Each row is a point on a landscape with many peaks, with its height.
From any point a climber steps to the highest of the 2 points nearest to it. It stops when none of these is higher. Distance is the straight distance between rows; heights are no part of it.
Nipu height 2.38: [ -5  16 -26 -11   7  22 -17  21 -11 -24  10   7  20 -13  17  11  -4 -29
   0 -11  -6  -4  12 -23 -23 -13   5   7   5 -23]
duroz height 2.98: [ -2 -11  10 -25   1 -11   8  12  10  -5  -3 -11   9 -20 -11   8  27   4
   1   0  -7   0 -13  16   3  -4  16  -9   6  12]
duni height 0.23: [ 11  13 -40  25   5 -14  -3  -1  44 -29  10  12  -1  35 -15   1   5  22
 -15  -2 -36 -14 -10  38  -8  12  27  29 -15  -3]
taneg height 5.64: [  8  -9  16   3 -10   9  18 -11  15   6  -1  -7   4 -14   7 -12  31  12
 -11   3   4 -16 -13   6  -3  22  25   4 -10   1]
misi height 3.94: [ 20 -52  13  -3 -19 -16  23  39 -17   4 -57  -6   4  -7  25  -7  -2  15
   2 -10 -28 -18 -10  11   5  31   3   2  19  -3]
musar height 1.89: [-16  36  10  17  -7  12 -26 -23   9  -3   0   1  -3  -6   2 -19   4  -2
   4  -5  37  16  16 -14  -9 -11   8 -15 -21   0]
ran height 3.37: [-14  41 -17  33   8  11  -2 -23  20  -5  42  15 -10  31 -18  17  -8   2
 -25  12 -17  10   9  14  -9  -5   3  -2 -17  14]
pur height 2.14: [  6  -7  -3 -10  -6  -3  -7 -14 -36  14  18  -8 -17  12  -9   6 -45  -1
  25  11  -9  10   3 -22  18 -12 -34  -8  19  -1]
nuv height 3.19: [-15  16 -13  -8  -3  -6 -32   1 -14 -10 -19  -4  -6  -8 -11  -5 -32  -6
  26  -9  14  26  10 -26   2 -32 -22 -20  24  -6]
rem height 1.08: [  8 -13  10  -7   6  19  34   2 -13  10  38   2  -2   3   4  26   6  -7
 -12  19 -20 -23 -11   3  14   7   7  19   1  -6]
dur height 3.58: [ 15 -31   3  -5 -16 -16  13  32  -6   1 -44  -4   9  -5  10  -7  -3  10
   4  -4 -26 -17  -9  11   4  17   7   9  20  -6]
lumib height 3.82: [ 16 -26 -21  -6  18 -65  12  40  21  -4 -53   5  11  19 -29  14 -27  29
  -5  15 -45  20  -6  29   8  -6 -18   7  33  12]
Tazum height 3.07: [-14  45 -27  32  13  14 -12 -14  29 -18  39  19  -3  28 -11  14  -3  -2
 -29   4 -10  11  13  19 -27  -6   9   2 -24  12]
mif height 2.10: [  6 -13   8 -22   3  16   4  17 -32  -2   8  -5   1 -13  21   8  -7 -19
  11  -5  -1 -16   0 -22   2  -3  -3   8  11 -21]
dokik height 4.73: [ -9  -8  32 -11   3  11  -9 -27 -22  16  27   9 -24  -2   6  -8  18 -20
  13  -9  49   4   5 -11  12  -1 -16  -1 -26   4]
bezi height 2.88: [  0  -1 -31 -10   6 -44 -12  28  32 -20 -39  -4  21   0 -23  -2   5  15
   0 -10 -31   5  -9  29  -4 -10   5   0  22   6]
kadef height 3.29: [ 10 -13  -4  10 -19 -16   6  21  -8   4 -37  -1  -2   9   6  -7 -28  14
   7   5 -26 -11  -4  -1  11  13  -5  14  20 -10]
bog height 0.90: [  2 -15   3 -17   4   4  24  15  -8   0  19  -1   4  -4  -4  23  11  -3
  -5  14 -25 -17 -10   9  10  -2  12  15   6  -1]
budir height 4.78: [ 18   8   2  20 -15  28  17 -15  -2  13   7   2   2   8  22 -18  -4   1
 -13   9   0 -28  -1 -15  -1  29  10  27  -8 -19]
viz height 5.99: [ 11 -31  -9  -3  -2 -47   3  43   6   0 -89  -1  16   0   3  -8 -18  20
   8  -8 -23  11   3  13  -2   3 -16 -12  30   4]
dok height 4.49: [ 19 -54   7  -2 -22 -26  18  40  -5   4 -84  -7  16 -12  27  -9   6  19
   2 -22 -31 -11  -9  20  -2  34   0 -14  14   3]
Makor height 0.77: [  6 -13  -6 -10  10  -8  23  18  10  -9  16   1  11  -4 -13  24  15   6
 -11  10 -37 -16 -13  24   6  -2  19  17   5   4]
Sogi height 5.15: [ 14 -33  -9   5 -14 -31   4  45   1  -5 -95  -2  20  -2  22 -13  -6  14
   7 -21 -28  -6  -2  14  -6  20  -6  -8  16  -1]
las height 5.21: [  3  -3  24   7  -6   6  16 -21  30   7   4 -10   3 -16   2 -17  46  16
 -19  -3  19  -3 -13  16  -8  23  29 -10 -24  16]
Lagan height 3.22: [ -2 -32  34 -19   2   4  15 -19 -14  18  26   1 -21 -10  -3  -2  37   1
   4  -3  35   1 -16   5  13   9  -2  -1 -20  15]
kor height 4.02: [-11  19  -4  -5  -4   3 -27   6   3 -18 -24  -4   9 -19   4 -16   0 -10
  16 -15  14   8   7 -20  -9 -16   5 -12   8  -9]
Gazav height 5.69: [-13   6  15  -8   0   5 -12 -20 -21  10  28  -1 -19   5 -10  10  -9 -10
  17   6  23  15   6 -10  16 -18 -19  -9  -6   5]
kud height 2.79: [-10  12   2  -2 -10  -6 -34 -13 -14  -1 -18  -7 -15  -4  -6 -16 -29   2
  29  -8  26  22   9 -23  10 -20 -21 -16  11  -3]
Duse height 2.08: [-25  43   6  13   9  10 -24 -14  15  -6  15   1   5  -5  -2  -2  12 -12
  -6  -4  32  24  20  -3 -20 -19   6 -24 -23   8]
Bim height 3.28: [  7 -14 -29  -5  12 -61  -3  32  32 -14 -41   1  12  15 -33   6 -10  27
  -5   1 -45  12 -15  38   5  -4  -2   5  22  12]
Libu height 5.18: [ 17 -35   3  -9   3 -46  10  38  -3  10 -76   0   4   2  -3  -1 -27  24
  11   3 -16  22   4  10   4  -2 -25 -11  34   9]
boge height 2.66: [ -1  11 -19  -2  -7   2  -9  -1 -22  -3  16  -1  -5   8  -9  13 -35  -5
  10  11 -16   5   4 -18   7 -13 -17  -2  18  -7]
Lifut height 3.65: [  4 -34  34  -6  -6  10  15 -33 -14  25  22   7 -31  -9   4 -18  37   3
  -1 -11  47  -4 -18  -1  17  23  -7   9 -23  11]
nilus height 2.21: [-15  21 -44  -8   6  -3 -30  17  -9 -24   0   4   9   0 -15  15 -27 -13
   6  -5 -10  20   5 -15 -10 -30 -14  -8  27  -5]
vugo height 1.76: [-13  23  22  13  -1  16 -15 -33   7   9  12   3 -12  -3   3 -20  11  -3
   1  -2  47  12  12  -8  -2  -4   1 -13 -29   3]
sutup height 4.52: [ -1  31   7  35  -3  25   8 -42   8  21  32   0 -11  20   3 -10  -4   5
 -18  16  18  -2   6  -6   5  11  -3   1 -20   3]
Kadek height 2.75: [ -3 -29  26 -24   0 -12  14  -1   3   5  10 -10  -8 -19 -15   9  31  13
   5   4   9   8 -16  18  12  -5   8 -12  -3  18]
nif height 0.63: [  4  -6 -17  -7  17 -11  16  13  31 -19  22   5  14   6 -16  23  28   6
 -18   3 -45 -15 -14  40   1   4  27  17  -7  10]
Gubaz height 2.02: [-15  26 -32  -6   8  11 -25  15 -11 -23  10   5  14  -7  -1  18 -11 -25
   4  -6  -1  11  11 -20 -20 -24  -4  -3  13 -12]
rak height 1.36: [  4  -3  14  -5   8  27  23  -3 -18  12  41   1   2   1  17  18   9 -18
 -11  13   3 -20   1  -9   2   7   3  12  -9  -9]
Suz height 4.81: [ -7   2  30  14   4  16  17 -26  20  15  22  -3  -4  -2   1  -8  38  10
 -18   7  32   1  -5  11  -1  14  14  -6 -28  14]
Pez height 4.07: [  8 -19  31  11  -5  20  25 -37  -1  28  20  -1 -25   0   6 -20  31  11
  -9   1  43  -8 -17   2  15  27   1  11 -22   7]
fomin height 4.86: [  2  25  -5  17 -12  24 -16  -8   1  -9 -12   4  10  -9  27 -24 -11 -11
   2 -13  12 -11  14 -32 -19   7  10   8  -7 -23]
Ravot height 1.69: [ 12 -20   2 -17  -2 -17   0   4 -31  16  -3  -7 -19  10  -8   8 -52   7
  27  12 -10  11   4 -15  22 -13 -37  -3  26   2]
Pupez height 4.35: [ 15 -26  -6  -4   6 -57  13  34  12   8 -56   1   3  11 -20   9 -30  34
   4  15 -31  21  -4  17  10  -4 -20   1  33  11]
fod height 4.85: [  2  34  -2  38  -3  33   0 -39   2  16  29   3  -2  15  14 -15 -13  -4
 -18  10  22  -6  14 -15  -8  12  -6   3 -25  -7]
mukod height 4.42: [  4  -4  31  17   5  28  24 -36   8  26  27  -2 -12   0  11 -15  30   7
 -20   5  42 -11  -9   3   2  23   3   5 -30   6]
gopek height 2.73: [-14  33 -13  15  17   5   0  -4  36 -14  28  12   6  15 -10  13  20  -3
 -28   2 -15   2   7  29 -20  -8  25   1 -22  14]
Zego height 1.73: [  3   3   4 -14   5  29   6   6 -29   2  27   2   6  -6  24  14  -5 -27
   3   3   1 -16   7 -24  -6  -3  -2   9  -2 -19]
Gabed height 2.52: [-11  26  -4   8  17  12   1  -2  25  -9  26   8  19  -2   4   9  23 -11
 -23   2  -1  -2  10  17 -26  -5  22   0 -24   7]
Sigo height 4.45: [ -1   9   0   6 -15   9 -20  11  -3 -14 -36  -1   9 -13  21 -24  -9  -8
  16 -17   4 -10   7 -27 -11   3   7   2   6 -23]
fer height 3.24: [ 10 -37  17 -21  -8  -9  11  28 -20   3 -28  -7  -3 -14  12  -3  -6   5
  14  -7  -9 -11  -9  -5   9   4   0   2  20  -7]
zaz height 2.30: [-16  36 -10   7  11  11 -20  -3  20 -16  12   5  16  -9   5   2  16 -16
 -13  -6  14  10  17   1 -31 -14  17 -11 -20   2]
Dite height 0.42: [  8   3 -36   6  19 -13   2   8  42 -33  18  12   8  26 -17  14  16  13
 -16  -5 -43 -17 -12  46 -11   5  28  27 -17   3]
Risi height 3.67: [-15  21 -19   0  -5  -6 -35  12   3 -18 -34  -5   7 -12  -6 -11 -17  -6
  19 -13   8  17   6 -22  -7 -23  -6 -14  22  -8]
kibe height 3.55: [  7   0  19   8  -4  21   9 -45 -23  29  36  -1 -22  17   5  -9  -6  -9
   4   8  26  -7   3 -14  21  14 -19   3 -16  -2]
deve height 2.49: [  5 -30  16 -38   8   8  10  27 -28   1   6  -6   8 -24  14  13   9 -17
  10  -5  -2 -16  -6  -8   4  -6   5   3  13 -11]
Popa height 4.16: [-12  38  -8  26  -7   7 -15 -32   1   5  24  -1 -15  21 -19   4 -20   2
  -2  13   3  18  10  -8   6 -12 -11 -16  -9   6]
Rof height 4.09: [  1  14  19  23   4  28  15 -44  -5  29  44  -4 -16  22   2   1   0  -5
 -13  15  25  -4   6  -4  15  15 -13  -1 -21   5]
von height 2.92: [ 12 -45  16 -37   0  -3  15  37 -26  -1 -24 -11   7 -28  20   3   8  -5
  13 -15  -7 -14  -8  -3   2   4   2  -1  18  -9]
gote height 2.71: [ -2   5 -20 -21  12  14  -9  27  -4 -21   3   1  26 -22  16  12  10 -31
   0 -14 -11 -12   8 -10 -23 -10  13   8   6 -18]
gal height 2.87: [ -6 -40  33 -26   1 -10  14 -10  -8  12  20  -3 -23 -16 -16   5  35  10
  12  -2  26   8 -18  13  19  -2  -3  -7  -8  23]
Riti height 3.03: [  3  -1 -11   0 -10 -12  -3  14 -11  -2 -16  -1  -2   4  -4   1 -31   7
  14   7 -22  -1  -1  -9   9  -5 -10   8  25  -8]
ginol height 4.00: [ -2 -11  27  -4   1  17  -1 -43 -24  29  35   7 -30   8   2 -14  11 -16
   7  -6  46  -1   3 -13  20  11 -24   5 -26   3]
Nizub height 5.19: [ 14  -1  10  19 -11  17  29 -13  10  11   7  -1   0   4   9 -14  13  12
 -16  12  -4 -24 -12   2   7  28  19  20  -8  -4]
feg height 3.21: [  3  -7  -5 -12  -5  -8   3  20   7 -11 -15  -5  16 -14   0   1  11  -1
   4  -3 -15 -10  -5   7  -6   0  16   4  11  -5]
mezig height 4.69: [-13  25   1  11  -8   5 -23 -32 -10   6  19  -3 -21   8 -14  -3 -17  -1
  15   6  22  20  12 -15  12 -15 -14 -20  -6   4]
Vavas height 6.09: [-14  -3  23 -18  10  11 -13 -17 -28  11  36   4 -17  -2   2  10   5 -27
  17  -2  38  10  10 -14  10 -13 -18  -9 -15   2]
roba height 2.60: [ -3  -9 -16 -28   5 -34 -10  28  23 -13 -46 -15  27 -19 -12  -5  10   4
   7 -15 -16  10  -3  16  -1 -12   8 -18  25  10]
kad height 3.05: [  4   2 -12  -8  -2   3  -6  20  10 -17 -10   1  21 -15  10  -2  13 -11
  -1 -10 -16 -15   1   1 -15   5  22  10   1 -12]
lovo height 3.73: [-13  46 -15  38  -2  11 -12 -34   9   4  43   7 -14  34 -19  13 -23   0
 -17  16  -9  16  12   0  -3  -5  -8 -16 -12  13]
Zud height 2.62: [-13  19 -33  -5   2 -11 -29   7 -14 -14  -7   0  -1   4 -24   9 -43   0
  11   5  -4  29   6 -20  -1 -34 -29 -15  32   0]
velan height 5.35: [  3  35 -16  30 -10  27  -9 -22   9  -3  11   7   6   7  16 -19 -15  -4
 -12   3  10  -8  12 -20 -17   9   7  11 -16 -14]

Call two points neighbours if one is among the 2 nearest of the other. Go from one point of each pair to the other, from neighbour to neighbour, staying as high as possible. Name the lowest point that can't be avoided.
Vavas, feg => Kadek
Vavas, taneg => kibe
viz, velan => roba
taneg, velan => budir

For each start below, name the point where the climber stops.
Bim => viz
gopek => Vavas
Makor => viz
gal => taneg
nilus => velan
misi => viz
musar => Vavas
pur => viz
Popa => Vavas
